Points on a hilly landscape, in no order, each with its height.
A ball rolls from a point to whichever of its 2 nearest points has the largest drop for the distance, and stops where none of them is lower. Distance is the straight distance between rows; heights are no part of it.
fipi (h 25.6): 2  -3  2  15  13  -22  5  5  2  19  4  -31  4  0  7  13  0  -3  7  -4  2  -3  -4  4  9  -10  -14  8  -32  21  -11  -3  0  -23  6
bot (h 23.7): -5  1  2  19  -11  1  5  8  -9  -6  7  9  10  -13  -5  5  -12  4  -5  2  6  5  24  1  0  -1  2  -5  -3  -4  -13  -22  -17  -11  1
Nev (h 39.7): 9  2  -6  -26  3  0  0  -5  8  -3  1  17  9  -5  -6  -18  19  4  -16  2  -14  -9  2  -13  11  16  9  0  8  -5  29  4  16  8  -10
laba (h 56.1): -5  5  -27  21  12  5  15  -14  1  -8  -11  10  9  17  -6  7  18  -14  -5  7  16  11  -13  18  -1  -1  24  -9  -5  10  -10  -14  0  6  10
Daf (h 18.7): -4  3  -20  -2  0  9  15  -31  15  1  -12  -13  5  31  -4  8  19  5  11  15  -9  -20  -13  11  -19  7  13  -9  -2  -4  3  -5  1  34  0
mediz (h 12.0): -7  -4  16  4  10  18  15  -8  33  -6  -16  9  -10  14  0  9  7  -2  15  5  -5  -1  -26  2  -11  20  11  -12  -19  -8  14  -22  20  0  -10
bogil (h 36.3): 5  2  -22  14  -2  15  -28  -15  -15  -2  -10  -12  -7  -7  17  18  13  -2  9  -8  -1  -6  5  3  -13  -17  0  7  -3  -2  -6  7  -4  -1  14
mamuv (h 33.7): 0  5  5  -22  -28  9  -18  9  6  -7  20  14  -11  -4  -11  -2  10  14  -1  -18  7  -6  0  -27  -7  8  -5  3  9  -16  14  10  0  2  -4
piz (h 29.8): -5  0  19  -1  -17  17  10  3  14  -2  5  11  -4  11  -2  10  -2  11  -5  14  7  2  10  7  0  19  12  6  -14  0  -1  -36  11  -11  -6
gem (h 45.3): 5  1  6  5  -7  1  -8  -6  -11  -18  -3  8  7  -9  -4  9  -4  5  12  -6  -2  -12  12  -24  -9  -19  -4  2  15  -5  2  5  -8  8  18
tuzi (h 15.3): -8  6  -5  -7  6  13  14  -23  11  -10  -14  -3  6  33  -5  -12  9  -8  7  16  -10  -4  -17  6  -7  7  5  -7  13  -13  0  -1  4  24  4
kip (h 35.1): -7  5  -17  17  4  19  -14  -6  -21  2  4  -16  11  -10  15  2  12  23  8  26  -19  -7  14  16  -9  3  -6  -1  2  -1  -1  11  1  -8  2
Bem (h 44.9): 6  -18  3  10  -9  12  -3  -23  12  -9  -21  -6  -11  -5  13  16  -14  -9  3  -21  12  -2  -1  -5  -12  -7  -6  -7  -16  -19  -13  -24  -13  -14  -11
pudid (h 55.5): 13  8  -1  -2  5  -7  -4  -3  -6  -1  -2  0  14  7  -8  -7  6  -15  -10  -7  -6  9  4  -17  13  -2  9  12  6  9  -6  2  5  -1  24
suson (h 67.5): 14  9  36  7  -9  2  8  3  9  -2  -3  -9  -7  7  -19  11  -27  -2  13  -6  15  -22  -1  -21  -15  -6  -18  14  -9  -7  -4  -14  8  -9  -6
Gisuf (h 58.0): -12  4  -2  0  -9  25  -21  4  -15  -1  7  26  -2  -2  -6  -11  2  1  -13  -1  12  12  -1  -3  3  -2  9  29  14  -2  -12  1  -10  -18  11
mokap (h 34.4): 12  -5  3  34  20  -10  9  0  0  1  -11  7  -4  -1  -8  8  -9  1  -1  3  2  6  1  8  -11  4  6  3  4  19  -19  -5  1  21  2
gisul (h 37.0): 4  1  7  7  24  -6  6  -18  -17  3  -17  -12  9  6  15  -4  -14  -3  17  34  -31  -11  6  16  -3  -5  3  -2  14  4  10  17  11  13  1
Gizo (h 13.2): 5  4  24  3  -4  13  -14  8  7  0  0  3  -28  9  -4  -3  -17  -5  8  -6  4  11  -7  -7  -13  4  -16  8  11  -11  -7  10  1  -3  -4
Lafi (h 37.1): -5  -19  8  10  6  -2  8  -1  9  1  -1  6  -6  -10  -4  -2  -6  7  3  -12  8  0  -6  2  -5  13  -22  6  -7  -4  -6  0  -9  -13  -19
bigi (h 36.2): 11  -14  6  11  18  -4  -7  3  6  3  -7  15  -16  -15  -3  -11  -5  -4  -13  -9  -9  17  2  3  -8  18  2  11  11  17  -5  12  2  5  -16
vugu (h 60.9): -9  -6  -16  -4  -8  10  -17  -7  -25  3  3  16  -6  -5  14  5  12  5  -21  7  14  -3  6  12  0  -6  -2  11  21  9  -19  8  -19  8  -17
buvel (h 54.4): 2  -16  5  2  3  -19  20  1  -5  -19  -4  20  12  -10  -16  -9  -13  -12  1  -9  8  -1  -6  -3  0  -9  12  8  10  2  8  1  1  9  4
nava (h 56.7): 2  10  2  2  -2  11  -16  0  -11  -2  -3  7  -2  -2  1  -6  -6  -14  -15  3  -3  20  10  2  11  1  15  16  12  -2  -11  -5  2  -15  14
Dis (h 29.3): 9  -2  8  2  -2  -13  -8  24  -11  -8  8  10  -14  -13  -2  5  -31  -15  -3  4  5  4  13  12  -9  -13  21  17  20  8  5  10  6  12  10
Giv (h 36.1): 7  5  -28  -16  9  -3  -8  -10  -4  5  -5  3  -2  -4  13  0  24  -3  -10  8  -13  -3  0  6  5  -6  19  -18  8  5  24  21  7  31  0
vup (h 22.6): -14  1  9  -20  -21  0  11  -20  5  1  3  -12  16  21  8  3  -3  3  -5  8  -15  -7  9  -1  9  6  3  -2  6  -11  -10  -14  -11  12  2
Zupu (h 36.7): -1  -13  -2  5  -5  -6  -13  14  -2  10  21  6  0  -22  0  2  5  17  -7  2  -5  1  9  4  0  8  -2  30  -8  17  17  8  4  -14  -3
Liv (h 56.9): 7  11  -20  18  15  14  -3  -10  -2  -3  -10  15  -6  12  -8  2  24  -18  -13  9  22  14  -16  16  0  1  15  9  1  11  -13  -1  6  6  10
Funil (h 41.7): -2  -4  7  11  -8  3  -5  -2  12  -8  -11  -17  -2  -7  17  14  -22  -12  12  -12  -17  9  11  4  2  -12  0  -21  -3  -27  -10  -11  -15  -8  7
kan (h 30.8): -4  5  4  9  6  6  8  -13  -11  -1  -9  9  11  12  6  12  15  10  -6  15  4  -4  6  -5  14  1  -5  1  2  13  -13  -16  -6  -4  5
Diziz (h 32.9): -9  10  11  -14  -2  3  7  5  -22  -1  7  -3  13  5  5  -21  -8  7  11  35  -17  -3  6  15  7  -7  -2  0  22  1  3  17  6  4  8
Soga (h 22.0): -5  -5  23  14  9  -9  5  14  10  1  5  -2  -8  -4  4  9  -5  6  16  0  -16  -3  -11  1  3  -1  -14  10  -6  3  8  12  8  -5  8
pufa (h 28.0): 0  9  4  -2  -9  18  -12  15  -15  -3  5  15  -15  -5  -6  -7  -5  15  1  11  8  -11  -1  0  -18  2  -15  6  21  -4  -4  17  -2  9  -18
lol (h 42.8): -3  -2  -8  13  0  -2  0  -2  -11  -9  -1  -11  15  -15  -3  -3  -1  2  20  -8  -8  -7  2  -7  -12  -18  -10  5  0  -6  -3  13  -8  -3  17
par (h 45.2): 2  -12  9  11  1  5  6  -22  1  -13  -27  2  -2  4  -4  7  -18  -14  4  -13  17  -7  -10  -8  -6  -10  -16  1  -5  -16  -20  -16  -15  -13  -11
rivu (h 15.5): 4  -6  6  -2  12  7  3  -10  26  -5  -18  -2  -12  0  5  7  1  -1  21  -6  -19  -9  -22  -3  -9  7  6  -12  -14  -16  27  -5  12  13  -5
pom (h 40.2): 13  -13  -11  -6  -1  2  -15  14  17  2  3  5  -18  -28  -2  -3  9  7  4  -27  6  -2  1  -10  -15  9  -7  -10  -9  1  18  13  5  1  -18
funit (h 33.4): -21  -7  16  11  -13  2  6  23  21  15  30  6  2  -4  -9  1  -1  19  -2  4  -8  5  10  11  -1  18  -1  12  -20  -1  -2  -13  2  -19  -1
raza (h 51.3): -10  5  6  -10  -6  8  14  1  -5  -6  -2  -3  17  -1  6  2  17  24  12  13  -5  -21  12  -10  4  -5  -16  -18  -4  1  4  -3  0  2  3
lagev (h 31.4): 6  15  -22  8  -4  26  -24  -5  -13  2  -8  -10  -4  -5  14  10  19  11  6  12  -16  -4  10  3  -12  0  1  -1  4  -7  -2  9  3  4  7
Nepi (h 26.7): 8  16  -23  0  -5  23  -7  -11  5  0  -12  -14  -3  4  9  16  28  18  8  11  -13  -12  5  1  -11  2  3  -22  -4  -7  9  3  4  23  8
Zin (h 29.2): -3  -4  -31  8  11  0  9  -9  -11  -1  8  6  28  -4  -9  -19  18  11  -5  22  -7  -2  1  11  -9  8  13  -3  5  12  7  10  5  8  -3
sabad (h 56.5): 2  -8  -2  7  9  -3  23  -13  14  3  -7  7  0  16  -6  1  -7  -3  -10  10  11  -2  -11  16  -6  18  14  1  -8  7  1  -23  5  8  -19
fati (h 51.5): 6  -19  15  22  3  -20  -5  15  6  1  9  12  -10  -10  -8  14  -13  -16  -5  -27  17  7  4  -6  -4  -6  16  13  -6  18  -8  1  -1  -12  13
kos (h 30.0): 4  14  21  -6  11  -23  16  19  12  9  10  -5  9  3  -13  -2  -3  -4  -4  -12  2  5  3  -24  24  -1  -15  -10  -10  5  -1  -5  4  -15  4
Bila (h 53.4): -10  -18  -9  4  1  -23  8  2  -5  -12  6  11  11  -7  -2  -2  0  -11  7  -10  4  5  -15  6  3  -14  21  10  -2  6  6  3  -2  2  23
sirob (h 27.4): 10  -1  5  7  21  -24  1  19  11  22  7  -27  -6  -6  -2  1  -5  -5  10  -15  0  4  -9  -1  5  -2  -13  4  -29  18  3  7  7  -13  1
baza (h 55.3): -5  12  -25  1  13  1  18  -7  9  -5  -6  0  11  22  -10  0  23  -8  7  3  10  8  -25  8  0  0  13  -23  -12  3  -5  -7  5  15  12
Fegov (h 27.7): 3  5  -10  1  12  -2  20  -12  -17  -1  -3  -6  28  -3  -17  -27  7  10  -5  17  -6  -7  15  -4  -8  6  -9  -3  8  8  -4  6  1  5  -7
sanum (h 21.9): 0  -2  -31  -1  -4  8  4  -28  14  8  -5  -17  12  12  1  9  26  17  4  2  -10  -11  2  3  -19  12  17  -14  -6  0  4  -5  -4  30  6
mene (h 62.0): -14  0  -22  4  -11  20  -11  -9  -12  -2  0  18  -9  10  5  3  19  0  -17  7  23  3  -6  17  -9  -4  5  2  14  0  -24  -4  -20  17  -10
gola (h 31.1): -1  -2  -28  17  15  -7  6  0  -14  -4  -1  14  11  -7  4  1  15  6  -2  23  -4  10  -3  21  -1  -4  24  -17  8  20  6  10  9  24  11
figu (h 31.2): -6  7  11  -4  -3  -19  12  21  12  10  17  -4  5  3  -2  1  -9  -4  -7  -8  3  16  2  -1  22  -1  -5  -13  -9  1  -9  -13  -7  -11  5
zud (h 22.8): 8  33  -5  -2  9  12  -4  19  -12  1  0  -19  8  -2  2  -23  3  3  6  23  -15  7  7  4  0  3  -7  -19  5  -7  1  12  15  2  7
bopu (h 60.6): 4  -2  -33  -5  11  0  -17  -4  2  17  2  -28  1  -13  6  -21  6  -10  -8  -9  -1  19  -1  10  4  8  0  -2  -17  -5  -4  5  4  -20  -8
nulob (h 38.9): 8  8  -23  -29  9  2  1  -9  -5  0  -2  15  13  -7  -3  -19  28  -4  -16  13  -12  0  -4  -7  13  1  12  -12  7  -3  33  20  19  11  -5
nen (h 24.3): -3  -16  25  10  10  -20  14  -1  7  6  3  -12  1  2  -2  5  -12  -1  8  -5  -16  -11  -11  1  2  1  -7  28  -14  8  7  1  9  -11  4
dopu (h 21.5): 11  10  9  -3  -7  -12  2  17  -6  0  11  -9  -8  -4  -4  4  -13  4  9  -6  16  -13  13  -18  -2  -11  -22  -11  0  1  -2  4  -7  -2  -7
nuv (h 23.3): -4  2  1  15  -1  -10  14  3  -1  12  7  -26  18  -1  -6  9  6  6  9  -5  5  -10  7  -3  -2  -6  -7  5  -27  13  -15  -10  -5  -16  17
bebi (h 18.5): 10  11  24  1  -9  1  1  24  3  -1  8  2  -19  -5  -6  4  -30  8  8  2  7  -11  16  -13  -9  -4  -26  -18  9  -14  -1  0  -8  4  -21
pide (h 20.6): -5  6  3  26  -6  -11  6  19  -7  5  20  -7  12  -11  -10  7  -7  7  4  -8  14  -2  17  -1  -6  -10  -3  5  -14  13  -22  -14  -16  -9  9
kaz (h 65.7): -4  9  11  -6  -13  -4  2  8  -12  -7  1  -12  -7  15  3  9  -17  -13  17  0  13  -8  -10  2  -1  -28  -3  -6  4  -1  -8  1  -10  3  13
kipo (h 10.1): 6  -3  17  4  -10  20  -7  -6  17  -3  -8  15  -18  10  -10  -1  -3  -5  -3  -14  9  4  -4  -16  -12  8  -6  12  2  -6  -8  -6  3  -7  -3
Kam (h 39.9): 5  -3  -4  -23  2  13  -8  -1  19  5  -7  6  -19  1  6  -16  0  -8  -7  -4  -6  16  -9  8  7  23  5  -8  -3  -17  20  -3  12  -7  -22
mek (h 35.2): -6  -2  14  -2  10  -2  9  -8  -19  -16  -12  3  7  1  11  -6  -12  3  14  27  -26  -6  -3  13  -1  -12  -3  -5  26  -3  8  22  2  15  1
Pumo (h 41.0): 3  -4  9  -32  -14  3  -8  -1  21  5  3  1  -17  3  8  -7  -6  -12  -11  -14  1  5  -5  -2  11  12  3  1  -8  -13  23  -8  8  -13  -13
Laz (h 44.8): 13  -2  -15  -7  -1  0  -14  6  -1  -5  -3  18  -13  -11  6  14  18  -4  -13  -22  25  8  5  -15  12  -8  7  -13  0  9  8  -3  -4  0  0
guzup (h 59.4): -14  -1  -16  -10  -12  16  -22  1  -31  1  8  20  2  -5  4  -6  5  -3  -16  6  18  -4  2  4  2  -14  5  26  15  3  -6  7  -17  -10  -2
Nusuk (h 50.1): 2  -15  -2  10  1  -21  -16  13  -8  2  15  11  -1  -5  3  16  -4  -15  -17  -18  15  11  16  -3  10  -17  18  12  15  20  -21  4  -8  -5  17
Dalus (h 9.4): -6  -2  27  0  -2  14  12  0  32  -5  -12  23  -18  16  -10  7  11  -3  5  -6  8  16  -25  -4  -5  17  11  -6  -16  0  9  -19  16  -2  -3
bofud (h 67.1): 1  11  41  -1  -11  6  11  10  19  -6  2  -8  -8  23  -11  6  -20  -11  20  -1  5  -11  -17  -15  -12  -4  -7  8  -7  -13  -3  -9  11  -4  3
Luda (h 31.8): -17  -8  18  5  -8  6  5  4  22  16  11  2  -10  4  9  16  -1  18  -1  14  -9  3  2  16  2  23  3  2  -17  0  2  -23  5  -16  -11
kope (h 20.7): -6  -3  5  -12  -3  -17  17  -3  14  14  13  -15  11  23  -6  5  2  1  3  9  -8  -7  -16  9  6  8  14  7  -19  15  6  -7  10  8  15
sudir (h 26.9): -4  -4  0  4  -5  12  6  0  3  -5  -3  6  9  -10  -2  -1  1  5  -7  4  -2  5  17  0  3  13  6  -6  -5  -9  5  -22  0  -10  -5
baro (h 55.4): 1  -5  4  -14  -9  -16  18  3  5  -10  3  4  0  6  -9  -7  -22  -6  1  -6  7  -7  -9  4  -2  -1  1  -5  8  -4  1  -4  -6  21  -10
keviv (h 33.6): 8  16  15  9  2  6  5  -3  -19  3  -12  -2  -1  11  9  21  7  12  0  7  13  -10  14  -15  13  -15  -21  -7  1  17  -20  -13  -7  -4  4
lepab (h 38.2): -1  1  -20  5  13  6  0  -20  -19  1  -10  -13  18  -10  14  -12  4  5  7  27  -16  -6  15  13  -2  -3  -1  -4  2  2  17  9  9  -15  -8
vazuz (h 54.1): -1  16  -14  0  3  2  9  -2  -5  1  -2  -12  10  20  -5  5  29  1  7  8  16  -1  -18  1  8  -14  -1  -5  -17  16  -6  3  7  2  20
gom (h 18.9): -3  -11  14  4  4  -7  1  12  19  -1  -3  4  -13  -16  10  9  -10  6  21  -6  -25  -3  -3  4  -2  4  2  -9  -11  -11  29  1  9  6  -1
zimu (h 38.5): 8  1  -3  -4  16  15  -2  -9  7  3  -20  18  -19  2  1  -11  6  -11  -16  -1  11  19  -5  7  8  17  2  -4  2  -2  4  -4  9  -3  -21
ponu (h 54.3): 6  -7  -5  4  14  1  5  -23  -6  -5  -15  5  17  -3  -10  -12  6  -9  -8  -1  -6  2  1  -10  5  8  5  22  8  1  2  4  8  -11  7
pezi (h 28.9): 6  -3  -1  -22  -12  -26  9  -10  -11  8  11  -14  16  -1  6  -9  -21  -12  -13  -5  -7  1  26  3  15  -16  10  -13  10  1  -7  2  -16  15  1
Gufi (h 43.1): -4  -8  5  3  -4  0  4  -14  -12  -18  -15  10  3  -2  3  8  -3  -5  0  -14  19  -8  -8  -13  6  -13  -12  3  1  -4  -9  -8  -14  -13  -1
sul (h 47.4): 10  8  9  8  -1  6  -4  4  -3  -13  -12  2  -1  -7  4  16  -5  13  11  3  -17  -7  14  -11  -4  -10  -7  -17  13  -10  2  6  -3  16  11
ber (h 66.5): -10  13  30  -2  -13  -3  9  15  6  -13  5  -13  -3  18  -2  5  -24  -5  26  2  -4  -10  -10  -6  -5  -21  -11  -8  -1  -21  -5  2  -3  2  15
Vubig (h 36.0): 1  13  14  11  -6  16  -5  -2  -26  -1  -6  -3  -6  12  9  19  0  12  13  13  19  -19  1  -7  -5  -19  -21  7  -6  9  -17  -13  -14  -8  2
Luf (h 18.6): -7  3  11  -10  -8  -23  10  9  21  15  20  -11  3  14  -5  7  3  7  2  -5  -18  -1  -6  0  9  2  15  -7  -9  7  4  -4  1  21  22
Ruk (h 34.9): -9  3  6  11  -10  10  -9  20  3  16  29  -1  4  -11  -5  0  9  20  1  13  -6  3  7  2  -3  14  -1  29  -17  9  8  -6  11  -24  12
nos (h 57.9): 6  3  -32  11  25  7  -12  -3  -11  1  -13  8  -4  -5  3  -6  19  -13  -13  7  13  18  -7  11  8  -2  10  2  2  14  -6  6  6  -3  -1
desin (h 43.2): 4  -1  9  2  -10  9  -2  -8  15  -3  -19  -15  -3  -3  10  11  -21  -12  5  -12  -1  4  8  -3  2  -3  3  -15  -17  -23  -7  -27  -7  -18  -5
mozo (h 33.5): 9  0  -12  3  16  -8  -2  -5  -6  0  -5  8  -1  -3  10  2  8  1  -10  7  -16  2  0  4  1  1  16  -14  16  11  6  17  3  31  -1
Zak (h 38.7): -5  -17  -2  0  -6  -6  -15  13  6  5  16  12  -3  -33  3  1  8  16  -5  -22  -5  1  8  -6  -4  8  -10  2  -4  -1  17  15  -3  -13  -11
naki (h 52.4): 4  -11  -5  2  3  -11  -6  16  5  -2  11  12  -2  -10  -10  -8  -3  -14  -4  -15  13  16  -7  -1  3  -1  16  17  -7  12  5  5  8  -13  12
Vefar (h 30.3): -7  15  11  -1  -5  21  -7  13  -17  -8  9  10  -2  1  0  -10  -5  14  8  25  -11  -9  1  2  -7  0  -14  15  19  -6  5  11  6  1  3
Bora (h 52.9): 2  13  -9  -15  1  -2  15  6  -1  0  4  -3  11  9  -5  -1  24  15  3  2  14  -3  -3  -13  12  -3  -12  -19  -13  10  2  -8  3  1  2
Luven (h 40.5): -2  1  -4  20  -2  7  -21  -4  -13  -3  -4  -17  7  -5  3  10  5  -4  15  -13  -7  -6  -3  -8  -11  -22  -5  22  -6  -3  -10  13  -6  -15  32
fupud (h 26.3): 17  14  -7  3  20  6  15  -11  -2  -8  -14  -4  24  -13  -18  -29  -1  7  2  12  -16  -14  8  -12  -15  13  -12  -12  9  -8  10  6  16  9  -17
Voku (h 35.3): 8  -8  3  25  16  -9  -3  12  3  5  3  11  -4  -7  -16  -4  0  3  -7  -10  4  14  5  2  -9  11  2  13  10  15  -19  6  -1  7  -1
vilor (h 27.0): -1  -1  -20  -22  -21  0  -6  -2  7  7  10  -4  -3  7  1  5  19  12  -9  0  13  -10  -5  4  1  3  6  2  -11  2  13  0  1  9  -4
Resop (h 47.6): 6  1  -9  2  -2  -7  -14  7  -5  -9  0  7  -9  2  9  15  6  -17  -7  -19  24  12  2  -6  12  -16  10  -11  5  8  -12  0  -9  -1  11
Zira (h 22.7): -3  -9  -1  -5  0  -19  11  -10  6  13  8  -23  11  11  -5  -7  -6  -7  4  -1  -3  -10  -14  12  -6  2  7  24  -17  7  5  5  6  2  7
Besi (h 56.0): 4  -3  16  -7  -2  -15  28  -10  15  -1  -5  8  -4  23  -10  -1  -19  -8  -9  0  4  -8  -11  -1  1  14  11  3  -1  4  -1  -25  2  21  -17
madu (h 42.5): -14  -17  9  -22  -13  -11  4  -5  13  3  3  -3  -11  7  14  -1  -20  -13  -5  -6  -3  3  -13  18  13  11  5  4  -9  -13  12  -15  -3  -11  -17
tubup (h 18.8): -13  0  -4  -29  -11  8  10  -22  15  -2  0  -6  9  22  -3  -14  8  2  -2  6  -10  -9  -9  2  -1  17  5  -1  2  -21  5  -8  3  11  -3
Lere (h 33.0): -4  -10  10  28  10  -3  11  -14  -3  0  -12  14  6  12  2  18  4  7  -5  14  0  -3  -3  8  1  8  5  15  -1  18  -13  -16  0  0  6
fatu (h 49.2): 1  11  11  -1  -2  7  2  3  -11  -9  -5  2  2  -9  13  13  4  22  5  17  -15  -6  13  -3  9  -6  -14  -30  15  -7  -1  2  -5  9  -6
garen (h 38.8): 12  6  -13  10  27  1  3  -20  -25  8  -18  -18  8  0  12  -3  -5  -3  10  37  -8  -12  9  14  -4  -7  -4  1  5  14  13  12  14  0  -7
vez (h 37.8): 4  2  -2  -25  -7  -8  -4  7  -7  -2  9  11  3  -9  -7  -16  -4  -1  -11  -3  -4  -2  7  -12  9  1  5  9  13  -3  19  13  7  -2  -5
sep (h 59.3): 7  2  -35  -4  18  -4  -19  -3  -16  10  -1  -16  3  -6  13  -6  15  -15  -14  2  6  15  1  12  16  -10  -1  -3  -2  12  -7  15  1  -10  3
niteg (h 25.9): -6  -7  6  -30  -19  -20  14  -21  4  17  10  -19  17  14  8  0  -4  1  -12  1  -17  0  16  2  24  1  2  -15  0  2  -2  -7  -16  8  3
puv (h 63.5): -20  5  -13  -9  -13  6  -6  -2  -10  -1  8  -6  8  12  2  -14  3  -5  -1  -3  1  9  -10  9  5  -7  -3  -6  8  -17  -20  2  -19  1  1
nelad (h 30.2): -1  6  -13  -22  -26  3  -9  8  6  -3  16  5  -1  -2  -1  6  16  23  -2  -5  2  -11  3  -9  -4  5  7  -10  3  -5  22  5  -3  23  0
Ruz (h 35.5): -6  -7  19  -1  6  -8  11  -1  -1  5  -5  -2  -9  3  7  0  -14  4  -3  -1  -2  2  0  5  12  8  -24  0  4  -5  -8  -8  -7  -12  -23
vudoz (h 27.3): 11  8  4  -4  8  -10  -8  25  -20  2  4  1  -9  -8  4  -11  -25  -15  -7  24  -5  15  10  21  8  -5  13  12  12  8  3  12  14  1  5
rire (h 33.3): -2  0  15  7  8  -15  -1  5  -1  12  2  -16  -5  4  13  8  -13  -7  -6  -10  -7  11  6  0  21  -5  -11  -5  2  2  -20  2  -13  -11  0
zadep (h 53.2): 3  -14  -7  2  18  -1  -8  -1  2  3  -2  12  8  -15  -10  -19  8  -6  -15  -11  -1  18  -2  -5  11  13  3  25  -3  8  8  6  8  -26  3
kuda (h 24.8): 7  16  -11  5  11  11  1  3  -3  -8  -10  -11  14  -18  -8  -27  -7  -2  5  7  -16  4  8  -1  -9  8  -9  -21  8  -17  1  9  7  -1  -12
mato (h 25.3): 11  20  -7  -7  6  5  -12  16  -13  6  -1  -5  -11  0  10  -12  -8  -10  -6  18  -8  14  2  14  6  2  3  -4  15  2  0  15  15  3  -3
Ruzev (h 62.5): -17  -11  -19  -11  -7  14  -15  -9  -8  -4  -4  -6  0  1  8  -18  0  -16  -2  -7  2  9  -15  17  -4  1  -2  11  8  -20  -7  8  -10  -10  -7
Nedas (h 37.2): 2  -9  -9  3  22  5  -4  -1  -1  7  -10  13  -15  -7  1  -15  5  0  -15  4  9  13  -8  13  -2  20  -10  -4  10  7  -6  12  7  -2  -29
zilek (h 39.8): -10  -10  17  6  -2  -8  6  0  0  -15  -6  -4  5  -8  8  -1  -28  -11  14  -5  -18  5  4  4  4  -15  0  -5  4  -23  5  -2  -9  -7  5
povum (h 39.4): -13  -7  4  17  -5  13  -5  -2  -18  -4  -2  11  -2  -5  10  18  6  15  10  -4  17  -10  -3  -3  -3  -14  -20  5  -6  5  -11  -11  -18  -16  -7
Lezo (h 25.0): 3  8  1  -12  -6  -4  -10  17  -19  -7  2  -2  -11  -12  -7  -8  -14  0  4  -2  20  -17  3  -12  -13  -14  -29  0  16  -1  3  22  -4  0  -20
zani (h 64.6): -13  6  7  0  -21  6  -8  2  -14  -4  11  -5  2  7  1  3  -13  -2  6  -9  7  0  3  -5  -5  -18  -4  -4  10  -10  -24  -4  -29  4  11
Kanab (h 24.2): 1  0  -15  -23  -21  -10  1  2  19  8  18  -8  5  4  -8  9  20  11  -7  -19  17  -7  -11  -10  -6  4  8  2  -28  7  13  -10  2  4  4
nonol (h 28.8): 12  3  13  2  22  -30  7  14  18  20  4  -12  -4  -1  -10  3  2  -5  -6  -25  -4  5  -4  -23  16  3  -4  -11  -14  13  -3  3  5  1  7
divaz (h 7.0): -7  -6  12  -1  -7  18  6  -6  24  -5  -8  19  -12  17  -16  -7  12  -5  -3  -18  7  17  -19  -9  -6  24  5  3  -7  -10  -4  -10  7  -7  4
vepi (h 42.0): 17  -3  -11  1  -3  -6  -9  15  10  -6  4  9  -18  -22  -6  14  9  8  -2  -32  24  -5  10  -22  -7  -6  -1  -17  -2  6  6  1  -4  7  -10
zuru (h 21.2): -3  -3  -1  -11  -17  -13  2  1  24  8  13  -12  0  7  -5  18  8  8  -5  -28  -5  -2  -6  -12  3  5  12  -10  -11  0  0  -9  -9  18  13
vugat (h 37.6): -6  -13  8  -6  -6  -8  1  -5  -10  -15  -5  6  2  -11  12  0  -26  -9  3  10  -19  2  9  17  0  -7  9  -1  19  -14  11  7  -5  10  -2
ner (h 15.7): 8  2  24  -8  -12  -2  -11  17  13  7  8  -4  -29  -3  -4  -2  -31  -8  5  -12  -1  3  11  -4  -10  3  -13  1  6  -13  3  10  -1  -6  -13
Zaze (h 61.5): -6  -14  -29  -13  11  8  -14  -15  -4  2  -10  -9  -2  -11  9  -22  9  -17  -9  -11  9  10  -10  10  2  6  -11  7  -1  -11  -3  18  0  -22  -18
zibin (h 35.8): -4  -1  7  -20  -18  -9  -14  18  4  0  29  11  -3  -7  -14  -4  -7  1  -4  -15  9  -2  7  -22  4  4  -4  13  11  -7  14  13  -2  -10  -3

Two balls start at each pair of points below. Name the first point that both come to, or write -.
bofud and figu -> -
Kam and bopu -> -
fati and rire -> pide

Where does a ball stop that starts at each point below?
Pumo -> kan
Zupu -> pide
Ruz -> pide
fatu -> lagev
Nev -> Luf
Bem -> divaz

Call two points neighbours if one is among the 2 nearest of the other. Go from one point of each pair to the other, from neighbour to neighbour, staying as low as possible. Name the highest point that can't be avoided.
zud and lagev -> garen
zud and divaz -> vugat
divaz and Luf -> nen
